Each row is a point on a landscape with many valleys, with its height.
From any point a ball rolls to the lowest of the 4 points nearest to it. It stops when none of these is lower. Distance is the straight distance between rows; heights are no part of it.
ponil (h 46.9): [112 146 142  95 155 148 141 149 159 121 144  63 171 103 132  80 141 141
 136  71 124 131 121 116 138 144 138  85  95 141 161  98 164 118 103  95
 143  83 159 151 123  99 136 125 128 125 125  92  80  63 155 165 108 171
 100 157 179  74 153 134 117  71 212 121  72 165  82 103  44  79]
podi (h 36.9): [125  79  92 116 144 169 162 151 210 137 161 110 107 111  21 125 112  86
 173  78 186 168 125 130 142 141 108 133 145 179 118  91 109 115  95 128
 117 128 125  97 108 117 116  99 130  99  99 108  91 164 163 117 177 192
 149 140 180  66  94 107 109 135 140 173 144  98 119 102 102 134]
vud (h 48.6): [ 94 124 133  78 166 142 136 138 188 105 145 131 181  96 135  72 142 160
 117  79 157 146  86 122 119 137 150  81 104 156 122 117 155 125 110 125
 183  89 151 120  88  88 111 136 126 132  79  86  97  57 138 144 152 181
 118 149 196 118 108 153 116  78 210 149  92 136 110 133  52  57]
funo (h 32.2): [127 144 127 114 121 135 141 133 140 160 161  94 124 127  74 109 132  98
 155  70 144 150 136 110 130 133 118 116 113 148 165  92 134 117  85  91
 110 104 150 125 124 115 157 102 183 123 146  98  61 133 144 132 104 150
 107 141 148  50 155 134 105 124 172 118  99 163  99  69  58 116]
vap (h 60.2): [124 142 137 177 112 112 151 141 110 158 131 142 102 154 141 152 169 112
 127 107 116  83 138 131 125 104 105 139 152 110 147 100 106  96 114 101
 114 117 128 109 109 137 170 116 158 170 116 137 140 154 120 181 113 122
 152 112 110 141 176 147 121 167 111 117 143 141 139  91 129 121]
resir (h 37.9): [143 151 132 134 119 156  97 102  82  95  93  73 139 136 129 147  68  98
 128 181  91 154 166 123 173 149 163 116 142 111 160 161 121 158 123 109
  86 171 109 150 196 177 109 151 124 101 209 132 110  86 111 105 157  64
  49 103 111  96 123 107 141 119  79 106 108 110 179 183 150 177]
tibu (h 16.7): [130 122 112 110 165 159 127 140 169 122 130 113 157 112  89 107  73 121
 133 125 190 155 148 119 128 125 184 122 120 152 114 150 116 169  89 138
  99 143 134 111 138 120  84 142 136  92 115 122 105  90 122  88 219 164
  59 132 147 122 103  91 145 135 150 163 118  94 111 141  86 110]
Bogu (h 35.6): [155 123 124 152 116 127 132 116 136 115 112 146 126 143  90 129 127 102
 120 171 166 136 162 108 137 127 140 152 161 123 121 178 129 154 117 127
  77 182  99 108 145 152 110 150  99 104 163 190 141 132  78  78 203 108
 105 106  94 185 102  88 159 148  66 150 152  83 156 156 173 163]
magov (h 41.6): [109  99 134  97 161 152 149 135 175 132 146 109 148 104 116  93 132 127
 138  67 159 163 115 114 126 133 142 109 117 150 118 121 130 135 102 125
 155  97 154 106 120 113 112 123 146 116  92  74  83 103 156 119 148 184
 118 141 168  84 115 134 112  88 190 147  91 135  90 108  92  97]
Bine (h 13.8): [133 171 143 115 108 151  60 112  63 113 104  96 117  93 198 141  68 143
 125 152  43 141 124 159 128 148 164 140  84  92 125 137 107 137 166 114
 148 140 159 151 172 139 105 157 108 109 185 124 118 109 153 104  57  57
  91 131 138 118 132 128 132 105 132  47  96 136 143 164 144 177]
Sim (h 19.2): [147 193 201 113 125 149  90 119 101  98 103 103 176 100 167  95 141 162
  87 178  65 118 164 118 168 168 201  92 118 123 150 164 173 146 122 131
 112 129 129 184 146 166 114 160 100 154 185 164 148  47 130 153  99 110
  61 117  92 141 125 123 139 103  69  93  87 160 163 172 144 144]
ser (h 41.5): [ 95  95 124 101 135 128 110 131 138 132 152 137 158 115 167 102 149 191
 125  96  92 148  57 128 115 120 110 107  98 128 120 107 134 116 122 119
 183  79 136 149 107 104 127 120 129 150 107  74 120 107 172 162  78 157
 141 167 173 120 139 166 119  77 204 142  91 162 109 124  92  82]
Bufab (h 44.8): [119 119 100 144  97 102 124 108  53 160 135 137  62 128 134 156 108 113
 151 105  94 126  95 162 116 113 104 149 107 117 126  99  94  99 145 143
 158 144 147 125 134 127 144 119 151 112 131 101 148 211 166 114  52  85
 157 122 136 110 166 147 100 149 141 108 148 136 124 130 139 183]
soker (h 26.6): [145 120  88 171 118 156 155 146 140 157 147 116  76 153  50 157 138  36
 177  91 146 122 169  90 133 135 102 133 153 136 151 112  93  92 117 114
  71 151 108 111 139 141 135  94 170 118 147 151  97 187 106 150 137 120
 155 105 110  81 126 111 112 172  96 146 155 111 150 112 138 177]
pitik (h 3.9): [123 164 180 152 113  88 132 131 115 108 108 177 133 160 197 169 203 172
  66 164  82  65 133 108 123 134 154  93 145  97 127 153 153  71 121 111
 126 101 132 123  95 131 167 124 105 181 115 170 160 100 107 186 140 137
 153 127  61 201 144 160 132 129  61 140 115 185 137 123 163  77]
kam (h 45.4): [110 123 132 113 145 106 146 127 137 130 113 168 158 135 161 105 175 175
  79 136 119 113 107 117 134 124 112 109 130 147 128 136 133 115 136 135
 145 100 126 117 113 117 149 123 120 146  88 155 146 102 138 157 131 159
 152 138 135 163 124 148 174 114 138 133 138 134 116 132 134  91]
ves (h 40.9): [129  83 100 105 111 133 144 119 128 161 155 116 101 126 123 147 122 101
 168  94 147 135  90 152 125 107 114 126 104 134 124  89 105 123 144 145
 142 129 130 128 138 108 137 121 148 118 102  79 112 193 148 121  77 135
 160 131 154  81 138 137 107 128 165 146 133 126 100 102  99 157]
vun (h 37.6): [125  97 128 100 154 142 122 147 152 144 173 114 119 123  89 111 121 106
 164  57 161 147  99 134 127 111 101 117 111 156 119  95 106 141 127 133
 165 123 146 124 101 108 123 120 142 109 104  79 118 144 152 127 109 158
 152 139 180  71 126 118  99 114 177 145 144 123  83  97  95 111]
poro (h 23.0): [142  93  83 101 147 168 137 146 215  98 143  82 145  91  35 110  40 108
 169 121 224 179 150 131 130 111 143 147 128 165  74 137 123 160 116 147
 102 143 120 109 131 119  74 140 110  77  79 144  85 142 132  68 230 146
 100 132 167 120  80  74 120 145 162 178 150  59 148 114 109 136]
zik (h 10.7): [121 105 133 105 141 144 149 143 223 103 135 132 156  91  88  91 103 129
 110 116 201 142 141 110 127 143 158 119 155 166 118 139 146 150  81 119
 106 118 137 118 114 118 106 125 125 124  89 119  96 105 119 106 218 199
 104 152 158 118  78 106 144 113 158 160 143 106 127 111  85  91]
pap (h 47.5): [157 131 118  90 151 132 114 120 138  95 112 134 157 102 118  92  74 144
 108 210 138 152 147 135 136 130 146 132 119 141 101 168 120 197 143 138
 131 162 117 151 157 145  85 175  76  83 148 168 136 110 123  61 187  97
  83  95 132 181  81  91 161 109 108 120 132  77 155 166 172 136]
Daluk (h 44.2): [137  70  70 113 124 132 128 136 130 169 186 128  80 129  81 156 135  80
 177  49 148 140  84 172 143 116  56 137 137 174 132  81 122  97 140 161
 138 107 103 117 113 114 149  92 146 127  88  89 127 242 146 122  68 148
 187 142 170  68 145 142  58 132 156 154 149 119 110  96 139 154]
delom (h 4.5): [ 66 178 159 126  97 160  85 123  79 123 105  61 120 104 204 143 116 161
 116 140  38 114 114 148  95 149 160 106  75  91 149 105 152 131 126  95
 138 116 155 166 136 149 147 133 138 154 169 126 133  81 150 155  23  94
  79 140 128 116 175 152 107 101 144  44  72 178 134 156  91 146]
davab (h 17.4): [104 163 159 147 120 103 127 130 107 138  96 152 132 138 206 166 188 185
  69 161  75  87 106 120 110 112 122 130 115 100 148 120 149  82 119 118
 121  92 130 116 111 143 163 133 141 195 110 132 146 110 135 187 102 133
 145 130  93 173 175 164 126 121 105 129  98 179 130 113 129  82]
Bod (h 32.4): [124 190 162 188  96 118 100 112  82 144 111 124 115 171 230 174 162 191
  95 174  54  77 132 116  85 131 135 120 118  83 155 154 150  71 133 101
  92 122 132 149 121 146 160 116 126 190 163 132 158 103 126 194  95  99
 112 105  50 189 176 164 120 149  76  63  87 196 135 132 152 124]
Siped (h 52.9): [130 132 133 192  91  92 124 112  63 142 116 181 112 173 196 195 140 179
 111 177  66  74 130 119  86 134 140 149 133  76 147 158 109  75 154 131
 145 142 129  98 115 157 160 131 123 166 152 154 182 111 122 150  96  84
 118  86  62 216 152 141 124 157  66  87 117 161 149 152 176 149]
mutu (h 47.1): [ 91  99  80 143 101  97 127 106  88 183 150 109  75 127 134 165 159 111
 138  75 136 118  71 151  97  87  61 143 103 126 159  56 121  63 135 140
 129 108 118 131 107 106 163  97 171 156 112  93 129 213 181 146  60 108
 190 141 147  85 218 151  59 124 149 125 131 166 110  97 116 149]
dum (h 13.6): [ 89 171 150 114 110 139  90 108  73 141 105  86 133 108 163 116  82 141
 140 124  63 146 122 142 131 163 157 129  80  89 161 127 122 157 152 111
 143 124 148 173 159 138 122 141 137 118 159 105 112 110 154 131  56  79
  88 129 153 111 159 129 126 113 151  69 100 150 123 141  80 161]
genu (h 39.4): [ 93 124 134  97 128 128  98 109  96 136 136 118 124 113 151 116 120 155
 137  90  69 150  67 164 114 145 123 116  67 118 106 118 137 136 142 122
 162 106 134 153 143 107 114 140 132 124 134  98 128 116 173 134  74 129
 120 140 167 108 157 142 110 116 188 109 113 142 104 121 119 113]
Saru (h 38.1): [119  90 107 120 127 111 133 137 131 138 135 163 111 127 143 136 166 147
 122 119 151 124  77 153 134 110  97 132 149 140 112 106 113 126 160 155
 169 101 127 120  96 103 157 130 131 132  73 121 175 160 137 139 105 166
 196 151 156 144 112 173 128 113 146 177 159 114 106 128 135 111]
kifi (h 35.3): [157 116 105  75 141 103 114 126 100 100 124 144 121  93 125  97  70 169
 134 191 110 161 105 151 131 113 136 175 109 136  78 130 128 181 179 168
 158 157 132 150 167 146  95 185  81  79 147 149 133 151 141  57 127  50
 130 112 149 171  87  94 153  92 139 115 133  93 149 135 167 144]
Rar (h 31.5): [151 141 133 137 135 101 100 107 101 115  96 154 139 147 137 141 117 137
 108 192 108 113 123 109 127 129 133 147 139 107 104 166 119 138 158 139
 136 152 115 139 144 138 128 167 107 123 160 161 147 123  98 105 124  76
 120 117  85 181 108 116 159 128  75  95 152 115 146 164 163 145]
bavo (h 29.2): [206 191 180 189  97 109 112 115 114 111 105 115 148 186 193 161 163 142
 149 175  82  73 205  98 124 170 151 111 159  80 172 167 168  65 106 105
  77 123 121 139 146 149 146 119 116 195 204 176 149  65  83 199 146 112
  74 130  37 152 151 139 125 157  30  93  80 213 162 148 158 115]
zozu (h 37.5): [121  51 104  84 143 107 136 136 141  99 164 143 139 113 123 116 112 142
 161  96 168 170  91 155 121 109  86 123 140 177  75  82 138 128 166 188
 200 120 115 112  83  89 113 125  93 107  63  76 135 192 162  85 112 180
 186 151 190 118 116 142  90 122 182 174 164 108 104 137 123  91]
mamag (h 38.8): [120 119 128 143 125 110 133 132 145 123 116 161 137 129 108 112 178 111
 108 148 171 120 145  98 150 132 129 128 145 122 108 159 133 121 108 122
 116 133 132 108 119 129 121 124 134 136 116 173 145 119  91 125 180 149
 148 112 105 149  96 115 152 164 103 164 157  99 124 141 154 121]
bopog (h 13.0): [ 94 200 190 102 130 165  65 132  81 127 102 100 185  75 205 107 120 193
  80 184  22 131 116 150 130 157 177  92  91 132 105 148 172 147 148 140
 144 125 156 177 135 164 116 158  80 154 181 145 137  63 165 127  63  96
 101 160 147 156 128 127 133  89 129  65  65 161 128 179 133 128]
gikag (h 33.6): [155 160 162 124 152 163 122 111 139 126 115  80 160 122 106 119  97 113
 129 153 118 139 188 114 152 154 158 108 119 130 161 160 130 173  84 102
  99 136 123 158 188 156  92 146 135 125 167 108  89  95 118 133 178 147
  82 112 115  92 100 104 142 144  98 108 114 114 124 131 114 150]
Vig (h 45.3): [110  76 107 101 145 123 161 171 193  97 148 161 144 108 112 106 134 144
 105  69 191 129  83 127 134 138 108 126 147 174  99 116 137 119 100 148
 161  99 123 108 105  88 145  97 110 132  45  93 100 103 130 139 154 193
 152 180 178 117 106 144 128 107 178 194 133 116 113 124  86  55]
Zale (h 31.4): [129 175 163 171 117 110 147 116 116 140 124 118 128 156 156 146 175 148
 116 162  89  85 127 123 123 129 141 107 150  87 159 139 137 102 117 106
  99  99 132 133 118 145 164  97 142 183 150 128 145 114 107 184 132 136
 121 112  62 163 164 155 137 138 101 105 104 188 134 118 127 107]
soro (h 32.8): [131  87  97  84 157 139 115 145 164 106 147 123 152 116  78  96  76 133
 175  95 170 173 112 159 127 106 122 130 111 155  76 107 113 168 141 161
 160 152 143 127 122 130  81 162 107  78  85 104 115 149 148  75 162 135
 120 138 180 108  86  98 126 114 169 153 146  97 104 114 108 138]
farom (h 46.8): [131  87 145  65 160 147 117 158 165 104 146 119 163  95 119  66  95 166
 161  94 139 163  76 136 126 112 146 118  95 145  94 118 139 137 125 148
 195 100 161 130 122 112  91 148 126 108 103  65 109 110 168  89 127 155
 118 135 212  97 117 130 102 103 210 138 117 133 111 126 100  75]
tiduv (h 42.2): [104 123 118 117 132 124 129 136 139 151 146 139 116 129 136 127 159 136
 120  71 129 111 100 120 135 125 103 123 111 137 125 114 142 126 117 112
 130 101 131 134 107 103 169  94 143 142 114 103 102 140 148 166  86 167
 154 134 147 101 180 160 110 115 176 139 101 136  91 107 103 106]
guver (h 49.6): [112 163 131 167 121 112 174 148 165 155 143  87  75 178 146 148 210 114
 147  75 167  91 164  77 130 109  94 138 154 152 164  74 172  82  80  66
  50 108 154 134 128 105 184  64 207 183 142 108 109 131 140 199 115 136
 153 138 108  79 216 140 108 127 130 123 119 188 112  52  76  80]
dide (h 35.9): [117  80 114  70 148  99  98 135 128 107 141 163 148 116 118 107  92 144
 143 126 140 154 102 148 123 118 110 145 112 147  65 107 134 143 183 163
 187 121 153 117 117  97  97 154  96 110  94 111 148 168 155  71 127 124
 151 136 173 143  89 109 142 121 172 158 168  99 115 121 163 127]
fenur (h 31.2): [122 103 122  93 153 120 119 127 142 106 123 117 152  92 115  89  81 146
 135 143 160 145 117 125 131 119 152 113 105 137  96 140 132 172 115 133
 167 148 134 133 152 118  89 162 122  97 120 110 137 108 129  92 154 138
  91 130 152 154  85 107 146 115 166 142 128  99 112 126 121 130]
Dibuk (h 25.9): [114 138 121 124 132 150 137 120 134 140 134  97 127 142  86 131  98  90
 144  85 152 148 137 129 133 123 113 109 133 135 139 128 114 157  94 125
 108 139 139 122 144 129 119 127 143 102 136 118  93 125 139 133 157 149
 118 126 142  84 138 122 138 150 148 129 136 103 123  99  97 158]
dinun (h 21.5): [135 128 122 108 157 182 125 137 156 127 150  68 155 115  63 105  56 122
 163  93 184 169 150 128 140 156 133 106 109 151 123 125 125 190 106 118
 111 137 139 124 141 140  94 143 140  83 133 109  82  99 120 110 198 159
  97 129 161  84 115  92 131 136 164 148 106 103 122 122  80 140]
vip (h 32.6): [113 156 146 101 144 134 116 116 120 114 115 122 159 106 131  93 133 147
 110 118 101 133 113 125 144 138 141 103 105 122 125 139 128 152 138 113
 148 122 153 142 138 141 128 126 129 128 139  99 122  91 117 137 120 137
 104 120 128 119 130 127 145 110 142 117 108 126 106 127 109 127]
dani (h 55.5): [153 116 130 162 121  83 126 153 113 113  96 189 136 149 154 127 154 142
  90 213 106  90 132 106 129 117 141 132 144  91 114 197 132 117 158 148
 125 152 116 104 107 142 141 162  59 122 115 205 172 124  93 102 143  86
 131 109  78 235 105 124 172 132  54 113 143 121 140 149 236 122]
Kep (h 34.5): [159  92  85  83 139 154 129 154 171 138 176 102 133 104  68 126  66  88
 175  62 193 181 115 127 141 129 119 136 108 160  90 106 109 126 128 146
 163 140 120 110 108 122 103 136 136  88  89  95  89 163 172  92 142 150
 143 130 174  69 107 101 101 122 164 156 128  82 121  87  94 131]
Lep (h 43.4): [130 113 115 107 144 141  89 117  88 115 116 134 121  98 153 115  73 140
 149 114  94 178  90 162 114 115 120 130  89 126 111 115 118 168 154 141
 179 130 148 169 146 121  87 133 134  95 148 105 123 138 175 101  85  81
 118 146 172 108 123 126 117 126 168 109 124 121 131 115 141 163]
rokeg (h 31.6): [130  66  97  86 159 134 155 164 194  98 171 123 143 102  66 114  99 113
 144  76 212 153 105 145 129 120 118 132 142 176  74  90 101 136 136 148
 171 129 106  89  88 111  91 128 117 106  53 106 138 151 143  86 170 194
 158 149 219 109  92  92 101 146 185 186 142  85 115 119  99  90]
vele (h 36.8): [121 118 113 148 104 118 162 119 151 135 129 159 101 162  97 147 171  99
 141  95 183 133 134  95 137 123  95 142 177 156 144 113 100 126 110 126
 106 120 109 110 110  95 151 100 149 128  99 124 130 169 123 149 126 155
 180 116 135  97 128 152 136 148 116 165 149 111 122 100 108 119]
Zat (h 35.8): [154 115 104 108 160 171 109 120 117 120 109 110 143 125  82  97  51 118
 150 153 138 163 142 135 143 120 147 144 109 121 118 135 113 183 157 159
 142 160 123 152 184 142  76 169 111  71 146 129 113 132 140  76 178  86
  99 108 148 124  95  97 155 130 144 123 138  71 155 146 136 175]
vom (h 27.0): [121 180 154 140 118 111 120 123 101 132 109 151 144 129 175 136 158 165
  95 161  60 107 117 146 118 140 149 135 120  93 131 129 138 120 139 123
 142 119 133 138 132 157 143 122 131 156 142 125 135  98 125 152  84 102
 121 124 109 167 153 149 146 122 102  87 103 136 129 132 146 135]
pirak (h 28.2): [112 156 128 180  76 126 101 107  52 144 107 131  93 139 168 183 122 150
 125 151  43  87 122 128  91 136 135 152  93  83 146 121 114 104 137 112
 137 126 117 123 135 146 143 131 130 150 170 130 153 139 133 145  72  67
 126 123  76 141 195 156 112 141 106  60 115 159 139 138 161 174]
Dizus (h 47.9): [150 151 159 175 122 114 166 127 128 132 126 150 112 174 135 144 180 102
 126 133 124  88 180 110 142 130 103 156 180 106 159 140 135 102  98 116
  73 110 128 108 139 140 154  81 161 171 154 161 152  98  97 184 141 127
 156 107  80 133 134 132 128 162  81 122 139 143 155 109 129 120]
vepu (h 18.5): [143 159 122 181 101 113  98 110  51 129 108 156  80 142 182 176 108 150
 109 191  75 104 114 146 110 123 125 149 100  86 150 151  92 121 174 138
 130 159 124 112 164 150 131 147 103 121 190 132 147 123 110 101  93  42
 112  97  81 166 145 124 153 125  96  73 130 122 153 171 169 186]
Rida (h 30.1): [133 101 126 122 128 101 136 136 127 133 127 169 118 130 111 126 134 113
 128 140 141 124 107 131 122 115 106 146 127 129  94 130 106 127 150 163
 150 137 106 117 111 137 127 139 121 117 116 153 163 175 108 109 126 131
 165 115 109 146 105 128 145 152 113 154 177  94 123 131 165 142]
Fodok (h 19.8): [139 100  95 118 124 106 104 118  92 120 114 159 108 121 133 124  88 125
 129 151 122 132 102 146 133 122 118 153 112 138  95 131 101 151 188 158
 164 160 120 133 142 121  99 163  98  87 133 136 147 151 126  87 104  95
 145 134 120 153 111 114 138 119 142 113 155  92 138 128 167 168]
Vuruv (h 39.2): [113 114 114 120 131 148 170 140 193 131 148 138 121 116  74 133 144 104
 144  64 209 147 114  99 151 123 113 112 164 179 112 105 119 114 111 127
 122 107 106  89  98  84 135  84 148 111  61 110 103 129 125 149 149 191
 165 162 162  95 120 127 100 137 173 176 137 113 119  89  91  92]
Sogup (h 63.9): [137  99 101 116 142 128 130 137 196 121 102 132 150 109  82  91  74 113
 118 186 188 163 149 134 118 119 132 134 141 143  77 151 147 215 129 147
 101 154 103 136 107 115  85 165  54  68  89 172 125 153 113  37 226 114
 108 109 148 176  86  86 158 135 117 169 146  66 155 141 170 124]
fen (h 32.0): [144 129 101 162 105 131 182 159 138 153 124 144  97 161  73 153 171  48
 133 131 169 115 160 102 133 108  97 151 173 139 124 134 125 111 135 120
  90 153 118  85 103 119 142 103 143 118 114 169 144 178 100 144 159 151
 186 116 105 121 111 106 137 176  99 154 164 101 155 112 142 175]
rego (h 58.4): [122 142 166  87 164 161 154 124 188  99 122  86 198  79 122  88 125 144
 104 104 160 132 146 108 135 144 185  92 119 163 152 146 169 158  80 107
 135 103 144 113 122 117 105 122 145 117  97 109  72  27 125 165 175 196
  68 143 175  99 104 135 129  89 177 130  85 126 109 147  56  69]
tifi (h 48.4): [102 147 156 130 144 129 158 121 154 120 143 130 141 124 132 117 171 125
 113 101 149 116 153 103 123 131 129 102 138 127 151 129 136 108 108  98
 111 103 125 131 140 131 166 109 166 150 123 115 127 110 130 174 127 169
 136 131 135 125 143 145 129 125 127 149 128 158 106 105  86  88]
gakin (h 41.7): [ 64 137 101 130 127 127 111 132 123 155 146  97 124 123 173 131 154 163
 128  86  70 133  82 154 107 124 133 109  84 111 148  90 137 107 123  92
 149  78 140 157 115 119 154 115 132 162 128  81 108 141 188 163  28 134
 128 169 149  99 211 180 105  92 176  89  97 187  99 103  84 107]
Giso (h 47.4): [ 92 137 137 124 147  96 166 141 142 129 140 141 124 138 173 123 214 180
  80  82 106  96  62 128 120 103  92 131 126 135 111  93 170 112 106 103
 117  78 122 145 124  73 180  93 159 181  87 108 123 121 139 181  99 159
 185 166 131 121 173 178 104  87 148 151 107 174  97 122 103  55]
Kag (h 44.1): [173 128 120 173 117 114 152 135 133 132 110 146 125 177 117 152 155  91
 125 170 151 114 159 113 137 119 116 156 183  96 133 169 119 111 145 128
 105 154 113 111 105 161 145 145 116 135 158 193 184 148  59 118 168 101
 139 105  64 164  96 115 145 166  74 143 160  96 146 167 203 168]
kose (h 48.3): [144 173 165 190  99 140 136 108 115 130 128  85 122 159 161 144 151  99
 139 130 108  89 194 116 117 155 111 102 141  83 191 129 149 104  96  66
  67 139 140 133 161 142 151 100 167 171 201 132 113 106  93 179 120 114
  93 121  81 110 173 164 122 173  82  93 113 203 149  98  99 113]
Zati (h 48.7): [122 103 103  85 118 134  87 132  91 135 170 116 109 104  97 120  52 119
 189  76 110 181  86 174 134 123 115 147  83 128 104  99 115 139 164 146
 205 140 144 170 131 117 106 120 143 117 116  56 113 165 198 115  75 100
 138 139 180  68 117 103  63  89 186 111 125 141 113 102 122 143]
Gis (h 24.5): [133 143 142 124 132 133 127 105  91 135 113 109 127 123 124 119 113 114
 128 128  99 135 136 139 133 145 145 129  98 130 143 131 111 146 137 127
 123 137 136 146 149 139 127 145 144 104 162 128 103 123 133 134 107 125
 105 109 124 121 130 136 153 115 132 120 134 118 125 119 120 151]
Lito (h 34.8): [141 136 171 120 142 140 134 111 146 109 107 131 167 112 152  94 158 155
  67 185 113 121 160 101 146 150 177 109 134 116 133 173 159 146 123 130
 113 138 102 133 144 138 119 132  91 144 151 158 123  74 109 125 177 147
  89 114  97 156  97 126 154 123  98 114 125 119 133 162 133 115]
pebuk (h 32.9): [153 132  97 148 146 156 141 136 151 133 119 108 130 139  61 131 102  76
 149 145 158 148 160 121 148 137 133 161 141 132 123 152 110 182 105 142
  82 151 114 112 157 150 121 135 125  94 147 157 109 136 104  93 196 114
 113  95 107 115  88  77 164 144 106 153 168  71 152 138 143 170]
lam (h 50.7): [120 139 159 107 149 106  91 132 111  84  85 162 149  81 181 107 127 176
  73 218  76 130 116 130 139 125 170 130  96 132  95 173 136 171 173 153
 164 160 144 144 149 149  99 166  66  89 146 166 148  87 144  66 102  55
 105 115 127 189 114 112 163 103  94  79 122 117 158 188 213 136]
gule (h 40.0): [170 173 169 180  97 119 114 101 103 133 113 110 136 178 160 147 125 117
 149 170 102  99 220 121 126 143 146 120 162  79 199 160 149  91  99  88
  84 150 119 146 165 181 129 125 141 162 218 139 147 105  83 152 142 110
  80  98  62 126 143 124 135 156  30  98 125 169 161 149 139 141]
Mipuz (h 48.2): [ 96 123 145 145 140  96 174 125 175 132 122 177 124 131 155 132 205 146
  82 123 160  78 116 113 141 115 105 128 177 129 116 136 146 107 131 120
 111  93 112 126  98  93 165 104 143 162  73 116 151 112 110 172 143 173
 183 147 103 149 114 141 139 118 134 171 141 143 123 116 140  86]
ninif (h 9.1): [158 148 105 127 113 140 102  97  44 133 119 128  87 131 123 164  84 105
 142 138  98 137 141 148 122 126 106 160 111  97 129 137  76 146 158 144
 139 168 134 142 157 148 121 146 138  96 162 122 127 162 120  96 109  47
 115 114 113 111 127 122 122 130 123  91 152  99 143 136 152 191]
levu (h 42.6): [132  62  80 115  98  88 138 141 138 158 174 154  88 148  98 165 154 105
 140  80 162 133  92 177 134  99  59 146 163 178 110  84 121  93 162 179
 172 103  87 119  81  93 135 107 132 109  64 105 161 220 133 132  69 167
 234 138 176 102 139 140  74 122 131 176 169 134 106 138 140 105]
zepo (h 31.3): [132 103  96 134 139 151 142 126 188 111 108 131 133 132  56 122 112  96
 149 141 205 140 180 136 129 126 112 137 154 162 101 143 114 142 105 124
  84 165 102 110 117 125 106 129 100 102 101 183 142 159  79  87 226 156
 151 132 122 150  75 111 147 164 119 162 162  51 137 132 154 151]
Fala (h 33.8): [145 141 137 183 113 138 143 109 102 141 136 136 108 152 125 147 128  83
 136 132 135 117 164 126 121 140 118 155 153 109 164 158 114 123 107 135
  70 152 119 119 141 149 127 117 134 133 168 163 143 139  99 119 148 115
 136 108  72 139 117 129 135 152  79 125 163 118 138 153 147 168]
zek (h 46.7): [146 154 195 154 127 124 153 123 158 119 103 139 160 132 151 127 201 153
  86 160 133  92 175  96 141 144 166  99 163 119 166 158 178 110  97  99
  93 100 129 145 140 137 137  96 131 171 150 150 135  71 101 202 169 174
 118 155  79 140 127 144 143 147  99 140 111 165 142 130  98  87]
Tiz (h 37.7): [169 129  94 193  91 116 121 105  54 134 116 162  80 186 121 186 120 108
 138 158 108  94 140 120 111 108 124 192 138  86 140 151  90  82 163 151
 108 184 117  84 108 151 148 146 135 128 174 168 154 151  75 105 113  57
 125  90  47 165 130 118 126 157  77  87 152 120 144 157 193 192]
Neze (h 39.8): [134  72  89 144 115  78 146 129  89 135 116 197 105 150 146 157 157 121
 111 171 121 118  85 142 115  92 101 144 154 135  97 101 113 108 170 175
 175 144 105 102  91 115 129 150 105 140  78 169 191 187  97 100 100 105
 185 123 102 190 113 140 133 135 116 148 171  91 121 149 210 138]
Vetis (h 54.7): [ 85 125 156  85 143 115 108 137 126 119 109 166 163  90 162  94 139 179
  93 154  91 136  94 134 122 123 157 115 102 132  98 142 139 136 155 164
 182 120 133 136 141 134 118 159 104 115 107 140 155  95 146  95 116 144
 136 150 146 166  94 147 151 121 134 139 138 139 119 153 140  99]
sul (h 44.7): [ 74 144 107 147  94 101 124 133  99 156 141 104  89 150 161 147 156 146
 111 103 102 104 107 112 114 108  93 132 115 108 165  82 144  78  88  77
  92  98 152 146 109 104 176  98 171 197 136  96 121 159 145 177  54 109
 151 131 118 109 219 158 110 116 146 101 102 199  96  92  96 129]
Kimef (h 42.1): [141 114 122 116 156 129 136 129 176 103 111 164 164 121  99  86 130 120
 106 183 170 126 172 123 128 155 154 113 151 139 123 156 122 176 104 130
 114 152 107 120 146 140 103 132 101 113 109 175 143 103  95  99 206 133
  95 111 118 163  90  97 168 133 110 164 135  90 141 150 129 108]
siro (h 42.5): [127 109  96 147 121 121 172 163 138 171 165 133  76 159  89 169 182  64
 148  63 167 121 131 142 131 118  67 151 163 172 152  69 102  76 108 135
  88 104 111  96  90 101 168  61 171 116  99 129  92 213 141 173  74 152
 207 123 133  73 141 132  88 126 113 152 152 137 126  89  96 109]
Gev (h 25.1): [129 197 191 141  88 146  72  96  61 106 107  66 135 124 203 147 127 161
 119 173  30 108 185 116 109 163 161 102 133  74 183 148 164 117 132  79
  93 124 122 161 152 162 124 125 126 173 218 143 131  55 116 160  76  97
  66 116  89 140 169 137 129 140  54  57  69 190 160 182 143 137]
luk (h 12.3): [178 148 172 171 110 107 129 132 129 122 113 171 132 194 162 137 162 152
 115 182 113 108 186 105 147 139 168 125 174 101 154 183 156 111 125 104
  95 107 128 139 126 150 155 123 120 152 141 176 159  94  67 159 184 113
  98 124  45 198 111 126 137 163  51 131 118 147 158 143 175  97]
zatef (h 42.0): [123 107 134 114 139 116 172 143 186 121 128 179 111 120 107 128 159 123
  91 129 187 123 136 116 148 112 126 120 180 147 113 105 127 112 116 146
 116 126 130 111 109  96 135 121 119 133  50 158 159 132 102 121 160 191
 173 160 140 138  92 116 149 140 135 191 172 107 134 116 135  85]
ges (h 18.9): [146 136 102 145 120 138 133 127  99 159 136 103  86 129  78 163  94  67
 170 109 155 148 133 139 120 137 107 149 134 130 147 117 107 113 127 136
 125 163 104 132 136 147 146 111 149 122 139 123 111 188 128 111 126  94
 130 123 124  98 126 127 123 142 117 123 150 107 133 103 141 188]
biki (h 30.2): [148 159 137 177  91 120 104  90  54 130 110 129 108 157 168 179 123 120
 145 164  78  97 161 117 120 129 141 140 132  78 164 156  99 103 147 108
 111 155 141 117 146 145 151 123 136 145 191 142 152 104 116 117 103  75
  86  82  73 134 149 137 131 168  63  80 122 166 148 149 155 169]
fureb (h 21.9): [128 147 150 115 137 153 131 118 100 149 145  70 129 119 112 107  89  81
 160  92 108 136 138 138 116 126 151 108 106 122 154 104 106 177 139 117
 125 129 145 127 139 125 114 131 149 104 158  80  87 124 149 122 107 100
  85 140 150  79 143 122 122 108 146 107 103 128 118 114  91 156]
bimep (h 27.9): [123  79  91  96 156 144 133 156 189 118 133 131 139  99  89  86  95 103
 141 114 204 143 110 141 127 113 103 139 132 163 110 122 115 151 133 171
 135 142 104 106  94 113  86 149 111 109  73 150 140 171 115  89 199 158
 147 141 164 137  90 100 151 130 160 179 166  68 122 123 121 120]

For each start below, name the point where the ball stops.
Mipuz => ninif
sul => delom
Zati => zik
ponil => delom
tifi => delom
Daluk => zik
mutu => zik
levu => zik
ser => delom
zatef => ninif
